Each row is a point on a landscape with many valleys, with its height.
From any point a ball rolls to the lowest of the 5 points nearest to it. It stops when none of these is lower. Distance is the straight distance between rows; heights are no part of it.
sumim height 612:   4  10   0   6  10  -8  11 -13 -13 -11  -4   9   1  -6  12   0 -12  -7 -24  -6   9  11   1   4  14  -1 -11  -3   8  10 -10   1  -5 -11
Vogin height 362:   4  -1   0  -4  -5   1 -11   6  -3   6  -1   1   1   5  -6  -3  -7   4   7  -2  -2   3   1  -5   2   1  -6  -3  -4  -4  -2   3  -8  -3
duv height 589:   5 -15   2  10   3  -9  12   4 -15   5   3  -3   2  -8   2  -3  25   3  24  -1  -2 -24   2   2  -5  -9   9  18 -23  -3   3  -7  11  21
tofi height 331:   5  -4  14  -2  -5   8   0   2  -8  11  16 -12   5  -2 -14 -13  18  11  10 -16  13  -5  -6   6 -24  12  -7  -5   1  22   6 -14  -8  14
pabiv height 233: -4 -1 -8 -2  0  0 -4  2  8 -2 -5 -2  2 10  1  1 -5 -3 -1  7 -7  5  1 -6  9 -4  5 -4 -2 -9  0  4 -1 -5
refub height 170: -21   9 -14  -1   5   9   0  -6  18 -11 -10  -8  -7   6  11  15  -4  -6 -14  19 -12  -6  -6  -6   3  -8  18  -3  23 -10   4  12  10  -1
Puves height 186:  -9   7  -9  -3   5  -2   6  -7   7  -3  -7   4  -1   7  11   1  -4  -7 -15  17  -4   4  -3   0  11  -6   8  -7   4  -9   0   2   4  -8
Mufu height 468:   6   6  -2   1   9  -7   5 -13  -6  -7 -11  10  -6  -1   7   6 -13  -9 -23  -2   3  13  -1   2   9 -10  -8   1  15  -4  -9   4  -3 -16
zun height 225: -26   8 -12   4   2  13   2   0  27 -25 -15 -10  -3  -3  14  26  -5  -1  -2  14 -22 -16   2  -9  -4 -11  25   2  24  -1   6  15  11  -1
nulok height 437:   3   4   7   0  -4  -6  -5   4  -3   6   4  -1   4   3  -3 -13   0   8   4   5   5   3   2   0  -1  11  -5  -8  -7   3   0  -9  -5  -3
Nuti height 166:   3   9   2   1   7  -8   4  -5  -5   0   0   9   4   1  10  -8  -7   1 -13  10   7   8   0   5  12   4  -3  -9  -7   4  -5  -3  -5  -6
tura height 312:  -2  -3   4   3  -8  -8  -3   9  -2   7   1  -8   3   0  -6 -10   7   8  14  -6  -2  -4   2  -1  -1   5  -1  -5 -12   2   3  -6   0   2
Gimi height 382:   0  -5  13   7  -4 -17  10   4  -9   4   5 -16  10  -7  -6 -19  17  11  12   1   9 -11  -1   6  -9  14  -1   1 -14  16   5 -23   3   6
tubon height 228: -13  -4 -11   2   0  -1   4   5  17 -10  -5 -15   6   1   2   8   1  -4   8   3 -14  -1   5  -7   7  -6  12   7  -6 -10  -1   3  11   4
fab height 156: -13   5 -15  -1   1  -4   9  -4  14  -6  -6  -6   1   9   9  -1   4  -6 -13  19  -7   2   0  -2   9  -4  14  -6   3 -12   1   1   8  -5
Vulis height 450:  17  11  11  -1   7  -4  -2  -4 -10  -4   3  10   0  -6  -1  -4 -13   2  -9  -2  14  14   2   1   3   6 -20   2   6   8 -13  -2 -11 -10
Lup height 427:   7 -16   4   5   2  -2  10   4 -16   3   4   1  -1  -7   1  -1  28   4  26  -5   0 -20   2   3 -12  -9  10  22 -22  -4   1  -4   9  18
diri height 302:   6 -16   3   2  -8  -1   6   8 -10   7   4  -1   0  -6  -5   0  24   8  23 -19  -3 -15   4   3 -13  -6   2  11 -15   4   3  -5   5   9
mopi height 241:  -3   0  -7  -7   4   8 -12  -4   8  -5  -7   2  -1   8   0   8 -15  -9  -2   6  -7   8  -2  -7   7  -8   5   1   8 -11  -3  14  -4  -4
pom height 337:   5   1  12   3  -5   2  -4   4 -10  12  13  -7   3  -1 -12 -14  11  13  11  -6  12  -7  -5   5 -19  16  -7  -7  -4  16   6 -15  -6   9
Muv height 313:  -5   7  -9   7   7  -3   9 -13  -8  -9 -12  12  -8  -1  15  12 -12 -17 -31   2   1   5  -4   6  14  -6  -1   2  20  -5  -5   8   3  -7
vuzal height 544:  -3   8   0   4   4 -14  13  -1   2  -1   3   1  10   0  13 -15   4   4 -13  14   1  -1   2   9  12   9   4 -14 -17   5  -2 -11   4  -5
Nep height 582:   7  12   5   4  12  -6   7 -10 -12  -8  -2  11   1  -7   9  -4 -13  -4 -21  -1  10   9   1   5  12   1 -12  -7   0   9 -10  -1  -7 -10
zov height 283:  -4 -15  -8   2  -2   3   0   9  16  -9  -3  -7   0  -7  -1  16   7   0  17  -3 -13  -5   7  -5   2 -10  10  17 -13 -14   0   4  15   9
fofez height 384:   9   4  11  -4  -4   9 -10   8 -10  16  16   0   2   1 -15  -8   3  10  10 -13  10  -2  -3  -2 -16   9 -11  -5   5  14   6  -3 -12   8
makap height 575:  10   6   2   1   6 -10   2 -10  -7 -11  -9  12  -4  -8   2   1 -14  -6 -22 -12   6  18   3   2   8  -2 -17   3  15   3 -10   4  -8 -18
Pofi height 354:   6   4  20   3   0   2  -4  -1  -7  10  13  -3   4  -3  -6 -14   5   8  -2   5  19   4  -2  12 -12  26  -8  -6  -8  21   1 -20  -4  11
dep height 494:  12   4   9  -4  -4   2 -15   3 -11   7   6   6  -1   1  -9  -5  -9   5   8  -5   9   5   0  -8  -4   2 -12  -2   3   0  -5   2 -13  -4
nop height 347:   2   4  18   6   0  -4   2   1  -5   8  12  -5   5  -7  -6 -17   9  10   1   6  16   0  -2  15 -11  29  -6  -6 -14  23   4 -21  -1  10
pipuv height 183:   9  -9  -4 -10 -11  20 -16  10   3   7   5  15  -5   2 -10  10  -7   1  14 -13  -4   1   5 -11  -2  -5  -3   4   2 -10  -2  14  -5   3
zamem height 242:  -8   5  -9  -4  10   6  -2 -11   8 -10 -11   4 -12   5   7  17 -17 -15 -20  11  -4   6 -10  -4   3 -16   6   7  26  -9  -2  16   0 -10
gived height 254:  -7  10 -12   4   6  -1   8 -13  -3  -7 -10  11  -7   5  16   9  -7 -12 -27  16   1   0  -6   6  11  -7   7  -2  16  -8  -3   9   7  -6
fev height 491:  14  11   8   6  10  -5   4  -8 -11  -7  -1   9  -1  -8   5  -5 -13  -1 -18  -3  11  14   2   2  11   5 -20  -4   3  11 -12  -4  -9 -10
nozis height 301: -15  14 -17  15   5   0  10 -13  -8  -6  -9   9 -10   0  20  10  -8 -18 -34  21  -3 -10  -2  10  16   0   7  -3  24  -3  -1  11  14   7
deko height 276:   7   1  -1  -6   2   2 -12  -4  -4  -2  -7   6  -3   5  -1   4 -14  -8  -4   4  -1  13  -3  -9   7 -10  -4   1   9 -11  -6  11 -11 -10
sino height 252: -15  15 -17   6   5   2   7 -11   4  -7 -10   6 -11   3  17  11  -5 -13 -27  24  -5  -5  -4   4   8  -4  13  -5  21  -7   0  11  13   1
masu height 536:  -2  -8   5   7  -4 -19   5   6  -5   3   1 -14   8   1  -4 -11  11   7  17   0   1  -8   1  -1  -1   4  -1   1 -16   2   3 -11   4   7
Gav height 329:  -1   4  -3  -4   1  -5  -2  -5   2   1  -2   3   3   6   4  -5  -3   1  -4  11   0   5  -1  -1   9   1   2  -7  -6  -5   0   0  -1 -12
felus height 338:   1   0  18   4  -3  -2   1   3  -9  10  11 -13   7  -1 -12 -17  18  12  11  -3  11  -7  -4   8 -18  18  -4  -5  -7  22   8 -20  -4   9
sop height 308:  11  -8   3 -10 -10  17  -3   9  -5  16  13  10  -3  -3 -13  -1  13  16  16 -30   0  -9   1   0 -20  -2  -8  -1  -3   8   8   4  -5   4
Peser height 392:   2 -16  -4  10   1  -7   5   9  -2  -2   1  -8   1  -8   1   3  15  -3  20   1  -6 -14   8  -5   0  -8  10  21 -20 -11  -2  -4  15  17
vuve height 320:   8  -4   9  -4  -6   9   2   5  -9  12  15  -8   4  -4 -17 -11  15  12  12 -23   8  -9  -4   3 -21   6  -5  -1  -3  17   9  -9  -7  10
tatim height 295:   0   4  -6   1   6  -4   4 -14   1  -8 -15   9 -14   2   7  15 -16 -14 -26  -3  -1  12  -4   4   6 -13  -7   9  25  -9  -4  12   2 -16
Pev height 402:   7   6  -1  -1   7  -4  -1  -9  -7  -5  -7  10  -4   2   6   1 -14  -7 -17   5   6  12  -2  -2  11  -6  -6  -3   9  -5  -7   4  -7 -15
Niper height 245: -15  12 -18   5   4  -1  11 -10   7  -5  -9   4  -3   5  18   3   0 -12 -27  25  -5  -7  -2   6  11  -1  14  -6  14  -7   2   4  12  -1
Pid height 377:  16  -5   9 -10  -4  18   5   3  -1  12  18   7  -2  -8 -14  -6  26  16  16 -35  -1  -5  -1   3 -29  -5  -8   2  -1  15   9   2  -6   7
retis height 321:   4 -17  -1   2  -8  -2   4   9  -6   7   0   0  -4  -8  -6   6  19   5  21 -16  -3 -12   5  -1 -11  -8   4  16 -15  -6   0  -2  11  11
sizev height 359:   8   2  24   1  -1  10  -3  -4  -9  15  19  -3   1  -2  -9 -20  11   3  -6   1  24   5  -7  19 -20  29  -7  -1  -4  24   4 -23  -6  19
Fodi height 277:   1   4  -4  -3   7  -1  -1 -10   2  -9 -12   7 -10   4   5  13 -17 -12 -18   5   2  11  -5  -4   6 -14  -2   6  22 -12  -6  13  -2 -12
ladav height 350:   8   6  12   0  -4  -1  -9   3 -11  10  11  -2   1  -2 -10 -12   2  11   8  -1  12  -1  -1   2 -11  14  -9  -9  -4  11   3 -11  -8   4
gato height 641:   0   7   4   2   0 -14   6   0   0   3   1   0   8   1   6 -14   0   7  -4  11   3   1   0   4   6  10  -1 -12 -15   5   0 -13  -3  -6
Tarof height 317:   3 -13   7   4  -3  -7   8   6 -14   7   7  -5   4  -9  -6  -6  25   6  21 -16   2 -18   1   5 -15  -5   1  10 -14   8   3  -9   3  14
peta height 217: -18  12 -15   7   4   5   6  -9  11  -9 -11   1  -8   5  17  12  -4 -10 -23  27  -9  -8  -5   3   3  -4  15  -4  25  -8   3  10  15   0
Zar height 165: -21   3 -14   1   3   0   7   3  22 -13  -6 -18   4   2   7   7   3  -6  -4  11 -15  -3   0  -6   8  -8  15   0   4 -10   4   5  11  -1
Rusa height 298: -6  1 -8 -1  0 -7  0 -1  9 -1 -3 -4  6  9  4 -4 -1  0 -3 10 -5  4  0  0 10  0  8 -8 -7 -7  0  0  1 -6
gaf height 353:   2   0  21   6  -3   0   3  -2  -7  10  14  -8   7  -6  -9 -19  14   7   0   5  18   1  -6  19 -17  31  -3  -4  -9  26   5 -27   0  16
Lipuz height 251:   7  -4  -2  -8  -6  10 -15   6  -5   5   1   6  -2   2  -8   3 -12  -1  10  -8  -4   5   2 -11   4  -4  -6  -1   0  -7  -2  12 -11  -2
roba height 224:  -8  -3 -10  -6  -1  16 -11   4  22  -9  -5  -1   0   2  -2  18  -9  -6   9   0 -16   3   2 -10   5  -7   9   5   1 -11   3  15   5  -2
buse height 352:   0  -9   5   7  -6 -11   5   6 -12   6   4 -11   6  -3  -8 -11  16   7  20 -10   2 -12   3   2  -8   5   0   3 -13   9   4 -13   2   6
Ruga height 378:  13   6   4  -4   3  -4  -8  -4  -7  -3  -1   9  -3   2  -1  -3 -14  -1  -7   2   6  13   1  -4   4  -1 -13   1   5  -5  -7   4 -12 -13
Rege height 87:   2  -9  -6  -4 -10   7  -9  11   4   8   0   3  -1  -1 -10   8   2   3  15 -13 -10  -2   7  -5  -1  -3  -2   2  -5  -4   1   5   2   6
rosi height 406: -2  1  2 -2 -6 -6 -3  7 -1  5  0 -5  5  6 -4 -7 -1  6 11  2 -2  0  3 -4  3  5 -2 -7 -9 -2  2 -4 -4 -2
Mazen height 540:   2  12  -2   6  11  -5   9 -14 -11  -6  -3  12   1  -3  13  -5 -10  -5 -24   3   6   8  -1   5  15   1  -6 -10  -2   6  -9   0  -4  -9
zodo height 502:  9  7  8 -3 -2 -3 -9  0 -8  6  3  6  3  2 -6 -8 -9  7  3  1  9  3 -2 -3 -1  6 -9 -6 -3  1 -2 -2 -9 -5
fale height 458:   6   8  10   1   2  -9  -2   1  -6   7   6   3   6  -1   3 -13  -1  10  -1   8   8   3   0   5   0  16  -4 -11 -13  10  -1 -12  -5  -4
fofim height 346:   5   4  13   2  -4  -5  -1   5  -5   8   9  -7   5  -3  -8 -13   7  11   9   1   8  -4  -2   2 -10  15  -4  -8  -8  14   4 -16  -4   6
Somop height 498:  16  13  16   3   6  -2  -4  -3 -10  -1   8   7   1  -5   0  -9  -9   3  -8   5  16  11  -1   4   1  13 -16  -5  -5  15 -10  -9 -10  -3
niris height 253: -12  11 -12   1   7   3   4 -11   4  -6 -10   4  -8   6  16  10  -6 -12 -26  20  -4  -3  -7   3   8  -8  11  -2  18  -7   1  10  10  -2
tivup height 256:   1   2  -4  -4   8   3  -5 -11   4 -12 -14   3 -12   5   1  18 -21 -17 -16   1  -1  13  -5  -5  -1 -17  -2  11  32 -11  -5  18  -1 -15
kuzu height 203:   2  -8  -1  -2 -10   2  -7   9  -1  10   3  -1   1  -2  -8  -4   4   8  15 -12  -5  -4   4  -4  -1   2  -1  -2 -11  -1   2   1  -2   5
Favab height 247: -10   7 -12   0   0  -9  12  -2   9  -2  -4  -5   7   6  11  -8   5  -5 -12  18  -3   1   0   3  13   0  11  -8  -5  -7   4  -5   7  -7
zum height 293:  1  4 -3 -6  1 -1 -6 -5  1 -1 -4  4  0  8  3  0 -9 -4 -8 11  0  8 -4 -2  6 -3  0 -5  0 -9 -2  6 -6 -9
Koses height 348:   2 -20  -7  -3  -8   6  -5  14   8   4   1   3  -5  -5  -7  12  11   4  20 -15  -9  -6   9  -1  -6  -4   4  13 -11  -8   2   2  10   8
pizag height 322:   9  -1   6  -7  -8  13  -8  10  -8  15  12   5   0   0 -15  -5   6  11  16 -21   4  -4  -1  -5 -16   3 -11  -4   0   9   5   1  -9   5
Pez height 514:  -1   1  10   9  -2 -21  12   5   0   3   4 -11  11  -3   3 -17  11  10   5   9   6  -5   2   8   0  17   2  -6 -18  11   4 -20   5   1
kero height 330:  -9  -7  -6   7  -1 -12   9   7  12  -7  -4 -16   8   2   3  -4   6  -2   6   5  -8  -5   2  -4  11  -6   8   9 -11 -10   3  -3   9   7
dazi height 374:  13   4  26  -2  -1  13  -5  -3 -10  15  21   1   1   1  -8 -16   8  -2  -5  -2  24   8  -7  19 -20  24 -12   0   2  22  -2 -21  -8  21
Fuze height 201:   5  -8   1  -5 -11   8  -9  11  -6  11   5   5  -2   0  -9   0   1   7  15 -17  -3  -3   4  -5  -6   1  -6  -3  -4  -2   3   6  -5   3
fom height 238:  -7   1  -8  -5   5   9  -6  -7  12  -9 -10   0  -5   9   4   9 -12  -8  -9  11  -6   7  -6  -6   8 -10   8  -2   9 -11  -1  14  -1  -6
fimov height 237:   1  -4  -6  -8   8  22 -16  -6  15 -11  -7   6  -8   0  -5  23 -23 -14   3  -1 -10  10   0 -11   2 -16   2  11  20 -10  -2  26  -7  -7
faba height 328:   4 -20  -5   6  -1   0   0  12   8  -4   0  -2  -6  -7  -1  13  14   1  23  -4  -8  -8   7  -3  -7  -9  10  23 -14 -12   0  -1  16  13
Lig height 474:  -2 -11   0   5  -4 -13   2  10  -3   3   0 -13   8   0  -4  -5  10   5  17  -5  -2  -8   5  -1  -1   0   1   5 -13  -4   2  -7   4   3
puba height 333:   8  -2   3  -7  -8  11 -16   8  -7  10   7   7  -4   4  -9   0  -7   2  11 -12  -3   1   1 -10  -2  -1  -9  -1   1  -2   0   7 -10   1
lukot height 688:  -2   6   2   7   2 -21  17   0   2  -2   1  -5   8  -2   9 -19   9   4  -6  15   0  -1   2  10   7  13   2 -13 -19   6   3 -20   5  -1
Kesod height 332:   8   2   2  -6   0   1 -12  -2  -3   0  -3   3  -1   6  -5  -2 -12  -4   0   3   1  11   0  -8   4  -3  -6  -1   3  -8  -5   7 -11  -9
fub height 351:  -5  11 -10  10   8  -7  14 -13 -12  -8  -9  11  -1  -2  17   6  -9 -14 -30   1   4   2  -2   6  19  -6  -2  -5  16   1  -6   4   1  -6
Tok height 397:  -8  -6  -8   0  -2  -6   0   6   9   0  -3 -11   7   5  -1   1   3   1  10   3 -10   2   4  -4   8  -2   4  -1  -8 -10   2   2   3  -1
dasu height 304:   1  -7   5   3  -9  -5   4   8 -11   9   6  -9   5  -5  -8  -6  20  10  19 -19   0 -15   3   4 -14   1   0   2 -11  10   4  -8   3   9
lolu height 260:   5  -2  -1  -7   6   7  -8  -9   4 -11  -9   4 -10   4  -3  14 -22 -14  -7   1  -2  15  -4  -7   3 -17  -5   9  22 -11  -6  18 -10 -13
bulu height 389: -10   7  -7   2   0 -15  20  -3   5  -3  -1  -2   8   3  15  -9   7  -1 -16  15  -1  -1   1   7  15   5   7 -13 -11  -1   2 -10   7  -5
vali height 300:  11 -14   4  -9 -11  10   4   6  -3  12   9   7  -7  -6 -12   2  25  12  17 -29  -2 -10   2   3 -21  -9  -3   8  -6   4   5  -1   1   7
zolil height 314:   7 -18   0  -2 -10   6   1  11   2   8   2   6  -8  -5  -8   8  17   8  21 -18  -6  -9   6   2 -14  -7   0  15  -8  -5   4   0  10   9
pimo height 287:   0   8  -4  -1   6  -4   4 -13  -2  -4  -6  11  -4   5  10   1 -11  -7 -17  12   1   7  -5   1  12  -5   0  -5   6  -8  -3   4  -3 -10
nidu height 191: -23   5 -13   0   1  11   3  -2  23 -19  -9 -16   0   1  10  16  -4  -5  -4  13 -18  -5   0  -8   1 -10  18   0  13  -7   3  11   9   1
Nol height 297:   8 -15   3  -2  -7   2   6   8  -8  10   4   6  -4  -7  -8   2  27  11  19 -23  -3 -12   4   3 -18  -7  -1  15 -10   4   3  -2   6   8
sal height 534:   1   9  13   6   3  -9   5  -1  -1   1   8   0   7  -4   5 -16   1   7  -4  11   9   3   0   9   0  21  -5 -13 -17  17   0 -17   0  -2
fatum height 227: -16   0 -12  -5   5  20  -7  -2  24 -16  -5  -2  -3   0   5  23 -14  -6   3   5 -14   1  -1 -11   2 -12  16   3  13  -8   4  18   4  -2
nemus height 249:  -8   0  -7  -5   8  23 -12  -6  21 -15  -9   2  -6   1   3  26 -21  -9   3   4 -13   2  -5 -12   0 -15  11   5  19  -9   2  25  -4  -4
Budu height 239:  -3 -11  -7  -3  -6   3  -6   9   7   5  -1  -4   2   2  -6   2   0   0  16  -8  -9   0   5  -5   5   0   3   2  -8  -8   3   5   3   3
pugob height 189: -13  -1 -12  -3   1   1   1   0  16  -6  -7 -11   4   8   3   3  -2  -5  -2  11  -9   1  -2  -8   9  -6  10  -4   1 -10   1   6   5  -4
nusil height 429:  -3   8  -7  10   6  -8  13 -12 -12 -10 -13   6  -3  -7  11   5 -15 -12 -33 -15   5   8   1   8  15  -4 -13  -4  23   9  -8   3   0 -15
vodef height 142: -16   7 -16  -2   2   2   5  -4  14  -8  -7  -8   1   7  11   5   0  -8 -15  20  -9  -2  -3  -1   8  -6  16  -4  10 -11   4   7   9  -5
mitu height 309:  -7   5  -6  -2   0 -10   6  -2   7  -3  -5  -3   4   8   6  -6   0  -2  -8  14  -5   4  -1   1  11   1   8 -10  -7  -8   3  -3   5  -6
Gofu height 181:   8 -13  -2  -8 -12  12  -9  13   1  15   5  11  -6  -1 -10   4   7   6  17 -24  -6  -5   5  -4 -10  -3  -4   2  -4   0   4   7   0   5
tida height 418:  -3  -2  10   8  -3 -17   3   8  -5   5   6 -12   9  -3  -4 -14  10  11   9   3   5  -7   1   5  -7  12  -2  -4 -15   9   6 -17   2   2
seg height 303:   9  -6   8  -8  -7  13   1   5  -8  12  15  -1  -1  -5 -12  -6  20  13  15 -32   3  -9   0   4 -22   1  -6  -1  -3  13  10  -3  -6  10
daz height 349:  -1   0  17   8  -5 -12   5   0  -7   6  10 -12   9  -6  -8 -19  15  11   8   3  13  -5  -3  11 -16  24  -2  -2 -13  18   4 -26   3   9
tosi height 409: -11   0  -9   1   0 -11  10   3  11  -4  -5 -12   6   7   5  -6   5  -3  -1  11  -7  -1   4  -2  11  -2  10  -3  -9 -10   1  -4   7  -2
gobet height 356:   0   7  -6  -2   8  -4   3 -14  -1  -7 -10  10  -6   2  12   6 -13 -12 -22   5   5   7  -3   2  12 -11  -1   1  14  -4  -5   8  -2 -12
vola height 230:  10  -7   3 -13 -14  18 -10  13  -4  15   9  14  -6  -1 -11   4  -2   9  13 -22  -5   0   2  -7 -10  -3  -8  -1   1  -3   0   9  -8   3
Rep height 269:   4  -2   5   0 -10   0  -4   8  -9  10   7  -4   4  -1 -13  -6   6  12  15 -14   2  -6   0  -1 -11   6  -7  -5  -6   8   6  -8  -3   4
Gek height 284:   6  -5   4  -5  -9   8  -3   9  -8  14  12  -1  -2  -3 -12  -4  12  15  16 -24   1  -8   0  -1 -17   3  -7  -1  -3  10   7  -4  -3   7
gisas height 315:   2  -8   9   4  -6  -2   7   5 -14   7  10 -12   8  -7 -11 -11  23  11  16 -17   7 -15  -1   5 -18   5  -2   3  -8  17   4 -14  -1  12
nak height 164:   0  -9   9  13   1 -20  14   4 -17   1   5 -16   9  -6   0 -15  20   4  21   3   5 -20   2   3  -5   0   6   8 -20   5   3 -19   4  16
gal height 372:   7   8  15   0   1  -2  -6   2  -7   7  11   1   0   0  -5 -12  -1  11   1   5  13   4   1   4  -7  19  -9  -8  -8  12   0 -13  -7   1
mabi height 444:  17   9  23   3   7   3  -6   1 -10   4  15   6   1  -7  -3  -7  -7   2  -9   1  25  10  -1   9  -4  19 -21   1  -1  18  -9 -13 -11   5
loz height 361:  -5 -11 -10   2  -5  -2   0  10  10  -3  -3  -9   3   1  -3   5   3  -1  14  -5 -13  -3   6  -4   6  -4   7   7 -11 -11   1   1   6   7
govet height 505:  -6  -6  -5   4  -2 -14   6   8   6   0  -2 -13   9   6   1  -7   6   2   8   2  -7  -2   4  -2   7   0   7   1 -13  -7   1  -6   7   1
pizaz height 147:   4 -13  -5  -8  -9  13 -14  11   9   6   1   9  -3   0 -10  12  -2   2  14 -13  -9  -1   8  -8  -3  -4   1   3  -4 -10   2   9   2   5
leg height 291: -12  -8  -9   0   1   6  -1   8  21 -14  -6 -11   3  -4   2  15   0  -3  11  -1 -15  -2   6  -8   5  -6  14   9  -6 -12   3   6  10   6
padi height 240:  -7  10 -10  -1   6  -6  12 -10   3  -2  -4   7   1   4  14  -4  -2  -5 -20  15  -2   2  -2   5  16   1   7 -11  -3  -2  -2   0   2  -6
fibem height 190:   3  -5  -5  -5  -6  11 -15   6   6   4  -3   3  -2   3  -7   7 -11  -4  12  -5  -8   5   4  -8   5  -5   0  -1  -1 -10   1  13  -6   1
Lafal height 244:  -3   0  -2  -4  11  14 -10  -9   9 -13 -12   1  -9   5  -1  20 -23 -14  -6   0  -4  12  -6  -8   0 -20   2  12  28  -8  -3  22  -5  -9
Mufip height 294:   7 -10   4  -2  -7   7   7   6  -8  10  10   0   0  -7 -12  -2  22  13  17 -27   1 -10   2   4 -20  -3  -4   4  -9  10   6  -3   0   9
sut height 645:  -3   3   5   6  -1 -17   6   2   0   4   2  -7   7   0   3 -15   3   7   1   9   4  -2   2   5   3  12   0 -11 -15   7   2 -18   3  -4
fefip height 223:   3  -4  -3  -9   4  19 -17  -2   8  -7  -5   9  -4   3  -5  17 -17 -11   8  -4  -8   8   1 -12   6 -12   0   6  11 -12  -3  24  -9  -2
gako height 386:  13  10  18  -1   2   3 -10   3 -12   9  13   4  -1  -1  -9 -10  -1  10   0   2  19   5  -2   1 -13  13 -15  -2   2  10  -5  -9 -14   3
Fetog height 363:   8 -20   0   1  -1  -2   8   3 -11   4   2   5  -7  -7  -2   5  29   6  22  -7  -1 -16   1   3 -14 -14   9  24 -18  -7   0  -3  11  15
Rofur height 274:  12  -3   0 -10  -1   4 -16   1  -2   0  -2   7  -5   3 -10   6 -19  -7   4  -6  -3  11   0 -14   4  -9 -10   4  13 -12  -8  15 -12  -9
garos height 182: -15   8 -11  -3   7  10  -2  -9  12 -11 -11  -4  -8   7  10  17 -11 -11 -15  17  -8  -1  -8  -4   2 -12  12   2  23  -9   1  16   6  -2
vom height 231:  -3  -2  -5  -6   4  14 -10  -4  11  -9  -7   0  -4   7   1  16 -20 -10  -3   4  -5   9  -3 -10   5 -15   4   5  15 -12  -4  20  -5  -6
bok height 262: -16  12 -18   8   2  -5  17 -10  -4  -3  -6   7   0   1  22   0   2 -13 -30  19  -5 -10   1  10  17   2  10 -13   7  -2  -1   3  12   4
vek height 380:  -3  -4  16  12   1 -26  15   0  -9   0   5 -17  10  -7   2 -20  18   8  13   8   8 -11  -1   9  -6  14   2   2 -19  12   6 -26   6  10
ruva height 369:  -2  -8  11   7  -5 -15  10   4 -15   5   6 -16   9  -6  -6 -15  21   9  16  -6   6 -14  -1   5 -12   9   0   4 -14  14   6 -19   1  12
tiv height 226:   5  -5  -2  -9  -1  12 -17   1   3  -2  -3   8  -3   3  -6   9 -18  -7   7  -5  -6  10   3 -13   5  -9  -3   6  10 -13  -7  18 -12  -5
movab height 243: -19   2 -11  -2   4  16  -4   3  29 -21  -7  -8   0  -4   7  22  -7  -2   5   7 -19  -5   4  -9   3  -9  19   5  10  -7   4  15   9   1
sobus height 415:   3   5  -6   5   5  -7   6 -15  -4  -7 -15  11 -11  -6   7  10 -17 -15 -30 -14   2  14   0   8  10 -10 -13   3  27   0  -6   7   2 -19
vikog height 485:  -5   0  -3   1  -2 -12   2   5   4   4  -1  -4   7   6   1  -7   1   4   3   6  -3   0   0  -1   6   4   1  -6 -10  -4   2  -7   2  -6
vova height 236:  -4 -14 -10  -4  -5  12  -8   8  20  -5  -4   1  -1  -3  -5  17  -2  -1  14  -5 -16   0   7  -7   1  -4   8   8  -4 -13   1   8   8   6
faduf height 472: 11 10  8  2  5 -5  0 -3 -9 -3  3  9  1 -1  6 -6 -9  1 -9  7 11 10  0  2  7  8 -9 -7 -4  7 -9 -3 -9 -9
rig height 357:  11   4  17  -2  -1  11  -7   1 -10  12  18  -2   1   4 -15 -12   7   8   6  -9  20  -1  -6   3 -20  14 -10  -4   3  20   3 -12 -11  11
bas height 751:  -6  -5   4   6  -2 -22   9   5  -1   0   0 -15  10   2   1 -14  11   5  11   6  -1  -6   2   2   5   5   4  -3 -16  -2   1 -16   6   2
pomal height 323:   8  -1   4  -5  -6   4 -14   7  -8  10   5   3   1   5 -11  -4  -4   7  11  -9   0   1   2  -5  -3   1  -6  -7  -3  -1   0   3 -11   0
fimaf height 221:  -7  -3 -11  -8   2   7  -8   2  13  -5  -6  -4   2   6  -1   7 -10  -6   2   4 -11   6  -1  -8   9  -8   7  -1   0 -11   2  11   0  -3
Vilof height 408:  16   4  27   2   5   7  -7  -2 -11   9  19   2   0  -2  -6 -11   1   3  -8   0  24   7  -4  15 -11  23 -14  -1  -3  20  -3 -18 -11  14
Rar height 194: -16  -1 -11  -4   3   9  -2   0  20  -9  -6 -10   1   5   3  12  -8  -7  -1  10 -15   1  -1  -8   8  -9  14   1   6 -10   3  10   5  -3
vuvu height 563:  10   2   1  -5   3  -6  -4 -11  -1  -9 -13   9  -9  -2   1   7 -16 -10 -16  -5   0  18   1  -4   4 -10 -14   6  21  -6  -8  10  -8 -21
vuvaf height 495:  -1  10   0   1   4 -10  12  -5  -3   0   2   6   8  -1  13 -12  -3   3 -15  11   5   1   1   6  15  10   0 -15 -12   6  -2  -7   0  -7
puf height 222: -11   8 -14   3   4  -1   8 -10   3  -4  -9   6  -6   6  16   7  -5 -10 -25  20  -1   0  -4   4  11  -4  10  -5  12  -7  -1   8   6  -7
fusu height 414:   0   6  -4   5   6  -5  10 -12  -9  -9 -11  12  -8  -3  11   8 -16 -12 -31  -8   4  11   0   5  13  -8 -11   1  20   3  -5   7   1 -14
bimo height 459:  11  10   7  -3   4  -3  -4  -1  -7  -1   0   8  -1   0   0  -9  -8   4  -6   6   9  10  -1  -2   6   5 -10  -4  -1   1  -8  -1  -9 -10
Vede height 214:   0  -8  -8  -8  -1  21 -17   5  17  -4  -4   7  -3   0  -7  19 -13  -4  12  -5 -14   6   3 -11   4  -5   5   5   4 -11  -1  17   1   1
Naz height 264:  -9   8 -11   0   6   3   3 -13   4  -7 -11   5  -9   6  12  13  -8 -14 -22  18  -2   1  -8   1   7 -10   9   1  21  -9  -1  11   6  -5

Where does a ball stop that starts at each point below?
Vilof | Rege
Vulis | vodef
Gimi | Rege
dazi | Rege
Mufu | vodef
vikog | vodef
Fetog | Rege
govet | vodef

Call two points neighbours if one is among the 5 nearest of the other. Go from one point of each pair to the other, from neighbour to neighbour, staying as low as possible. Name the highest point that can't be avoided.
nak and vodef | buse
Rege and puf | roba
puf and Nuti | Gav
